Each scene shows the same named points in several views. A view is turned or mirrored, and shifted as a whole, has a little noise and may leave points out.

Scene 1
View 1
J925: [ 12  38  23  28   2 -19   7  -3   1  -6 -11  15 -29 -29  45  14   8  -8
  26 -21  -7 -11]
J343: [-15 -25  11 -25  10 -35  -3   7 -27  -3 -34 -18  30 -36  -7  21  24 -11
  12  22  21 -17]
J303: [  8  -8  22  -4  14 -28   4  17 -15 -18  -9 -12   2 -42  21  15   7  -9
   3  -3  -6 -20]
J276: [ 10  10  15  -6   4 -34   5  17   3 -23 -11  -9  -8 -34  34  19   8 -13
  11  -2 -19 -20]
J262: [  4  11   8   1   2 -12   4  -4  -7  -3  -6   5  -7 -17  18  21   9  -9
  21   3  11 -13]
J157: [  3 -10   6 -23   5 -23   4  12  -6 -17  -7 -14   8 -25  11  25   8 -12
  10  15   1 -20]
J864: [ 16  20  16   3   3 -24   8  13   7 -23  -1  -2 -17 -29  40  19   2 -11
  12  -8 -20 -18]
J170: [  8 -31   6 -29  13  -3   4  11 -19 -15  15 -16  18 -20  -9  24   0  -7
  -1  19  17 -22]
J401: [ -1 -13  34   8  22 -37   1  18 -28 -12 -24 -14   7 -60  20   7  14  -7
  -1 -12  -1 -19]
J443: [-11  -5  30  12  16 -33  -2   1 -32   4 -38  -3   9 -49  13   9  23  -7
  14  -8  16 -13]
J689: [ 32   2  15  -5  10   0  12  20   6 -33  36  -7 -19 -22  32  19 -15  -6
  -3  -9 -19 -24]
J503: [ 20   4  20   4  11  -7   9  11  -6 -19  16  -2 -14 -28  26  16  -5  -5
   4 -10  -5 -20]
J6: [ -2  35   7  11  -8 -19   3 -15   1   7 -25  16 -16 -12  27  23  17 -13
  40   1  12  -7]
J85: [  9   0  -1 -30  -2 -28   5  18  10 -27  -3 -16   2 -20  20  29   6 -16
  12  19 -14 -21]
J603: [  8 -13   6 -15   8   0   4   2 -14  -7   9  -4   5 -15   0  23   2  -6
   9  11  17 -18]
J764: [ -5 -10  16 -18  10 -44   0  17 -13 -16 -31 -19  15 -43  15  18  19 -13
   8  10  -5 -18]
J203: [-11   4  31   8  14 -57  -2  15 -21  -9 -52 -11   7 -60  29   9  27 -12
  13  -8  -6 -16]
View 2
J764: [ -8 -35  21  -8   4  30 -18 -28  -3  -8  -7  28  -4  22  36  21  17 -17
 -14 -13  10 -20]
J6: [-30   2  18  -2   1   2 -19  -1 -31  -8  47  14 -20  31  23   5  -2 -25
 -19 -11   7  24]
J303: [ -6 -28  17   2  -1  26 -13 -14  -3  -9   6   8  15  14  35  36   8 -17
  -8 -10   6 -14]
J262: [-17  -6  11  -3  -5  10 -14  -4 -22  -6  25  12   2  25  18  16  -8 -25
  -9 -13  -1   7]
J925: [-29  -6  21  16   2   7 -16  10 -19 -12  59 -11  -1  15  39  32   3 -15
 -16  -2  11  23]
J276: [-14 -18  18   3   5  23 -15 -10 -13 -10  22  12   4  12  49  35   6   2
 -14  -4   2 -11]
J503: [ -7 -11   8   8  -6  18  -9   2 -13  -7  23  -6  27   8  31  42 -11 -11
  -4  -6  -5  -4]
J170: [  8 -10  -4 -18 -15  23  -6 -17 -15   1 -21  25  28  22   2  20 -24 -28
   4 -21 -18 -23]
J203: [-22 -47  36   6   9  28 -22 -25   6 -15  12  15 -14  25  45  25  37 -27
 -22 -11  32  -6]
J443: [-18 -40  27   4  -1  20 -19 -19   3 -11   8   9  -3  30  18  17  24 -51
 -15 -17  27   2]
J343: [ -5 -34  17 -17  -4  26 -18 -34  -4  -4 -25  37  -5  36  11   5  11 -41
  -9 -24   9 -20]
J157: [ -5 -16  10 -12  -3  23 -14 -19 -15  -5  -3  27   7  21  27  21  -7 -13
  -8 -15  -6 -18]
J401: [ -9 -46  25   8   0  30 -16 -20  11 -12   2   3  13  18  33  37  25 -33
 -11 -11  23 -13]
View 3
J85: [-27 -20  16   4  -2   1 -30  21  10 -21  -9 -26  28   1 -20  -2  -7 -11
 -19 -23  10  -9]
J343: [-38 -11  16  25   8   2   3  11  33 -11  26  20  20 -29 -11  -5  14 -17
 -36 -20  10  -4]
J262: [-11 -17  13  17   7   0   3   8   9  -3 -10 -13  21  15  19   3  -2 -26
 -18 -15  13  -1]
J170: [-46   3  -1  20   0   9  -2  12   3 -32 -20   6  10 -16 -11 -28   9 -26
 -27 -20   9   2]
J303: [-38  -1  36   9   9  -2  -8  20  10  -5  -5   1  18   0  -6   3 -23 -24
 -17 -24  23  -4]
J443: [-27  -5  39  24  16  -4  18  10  29  15  24  21  17  -5  16  15 -11 -29
 -25 -19  24  -1]
J276: [-24 -14  38   2   6  -4 -21  22  10  -2  -6 -20  27  11  -5  13 -27 -18
 -13 -22  20  -8]
J764: [-37 -13  35  11   8  -3 -12  20  27  -5  19   3  25 -15 -16   7 -11 -14
 -25 -24  17  -9]
J925: [  2 -18  37   8  13  -6   0  12   5  19 -14 -25  25  41  36  26 -33 -31
  -5 -14  24  -3]
J6: [ 15 -33  14  19   9  -3   4   3  17  11   4 -24  29  29  33  19   1 -24
 -18 -10  11  -4]
J503: [-28   0  26   7   6   0  -6  18  -6  -8 -33 -14  14  20  10  -2 -27 -30
  -9 -20  21  -1]
J603: [-30  -5   0  20   3   5   2   8   3 -20 -19  -4  13   0   6 -17   6 -28
 -24 -17  10   4]
J203: [-29 -12  59  13  15  -8  -2  19  36  19  34  11  26  -6  -2  27 -28 -19
 -21 -23  27 -10]
J864: [-16 -14  35  -1   7  -3 -19  20   2   0 -21 -29  25  25   5  13 -32 -21
  -6 -20  21  -7]
J157: [-34 -12  17  10   2   2 -17  18  12 -19  -7 -11  22  -6 -15  -7  -4 -16
 -22 -22  11  -6]
J689: [-35   3  24  -2   3   2 -19  23 -20 -18 -52 -29  14  25  -1  -9 -34 -28
  -4 -22  21  -2]
J401: [-45   6  51  13  16  -4   4  22  20   8  10  19  14  -8  -2   9 -31 -27
 -19 -24  29  -4]
View 4
J262: [ -2   4  -3   3  -2  -9  11 -11   2  13  17   5  -8  18  -2  -7  -7 -10
   6  -2   0 -15]
J603: [-16  13   0  -4   6   7  16  -2   6  23   1  13  -4   8   8 -20  -2 -18
  -9  -1  20 -10]
J85: [ 11   8 -21  -3  15  -6  26   0  -9   9 -18  26 -16  -1   8 -10 -23 -21
  -7   8  -9   5]
J503: [ -4  25  -7 -15  30 -22   9 -12  -2   9  13  -5 -21   0  11  -3  -1 -17
  -5   1   0 -20]
J303: [  1  18 -16 -16  23 -12  12  -2   0  17  17   2 -21  -2  21 -15 -12 -13
   6  -7  -4  13]
J343: [ -7  -2 -14  -4  -9  21  18  11   9  33  14  21  -3  10  22 -36 -22 -10
  13 -16  11  40]
J864: [ 14  17 -18  -9  25 -31  12 -14  -9   0  12   0 -26   4   4   4 -12 -15
   3   3 -20 -14]
J401: [  3  17 -20 -23  23 -13   6  -1   4  21  41  -9 -26   0  30 -19 -15  -6
  23 -19 -10  34]
J764: [  8   4 -24 -10  10  -1  18   4  -1  19  15  15 -18   1  22 -22 -27 -10
  13 -11 -11  36]
J689: [  0  36  -9 -20  45 -27  14 -12  -9   4  -6   0 -26 -11  11   3   3 -26
 -19  11   0 -31]
J925: [ 11   9  -7  -2  10 -40   2 -26  -4  -2  38 -16 -23  21  -7  11  -6  -3
  19  -5 -24 -28]
J6: [  8 -10  -6  17 -17 -18   9 -19   0   5  27   3  -6  32 -16   2 -12  -3
  20  -4 -14 -23]
J170: [-20  18  -3 -12  14  17  20   7   7  31  -8  21  -4  -3  19 -29  -3 -24
 -15   1  28   4]
J443: [ -4   2 -10  -9  -2  -4   4  -3  10  26  49  -7 -13  16  18 -24 -12   0
  29 -22  -3  27]
J276: [ 15  15 -22 -12  26 -26  14  -8  -9   5  14   2 -27   0  12  -2 -18 -12
   7  -1 -22   5]

Which points are out of place in each view (at most two, in the order of its rows)? Write none if all are in place.
view 1 => none
view 2 => J170
view 3 => J157
view 4 => J401, J276
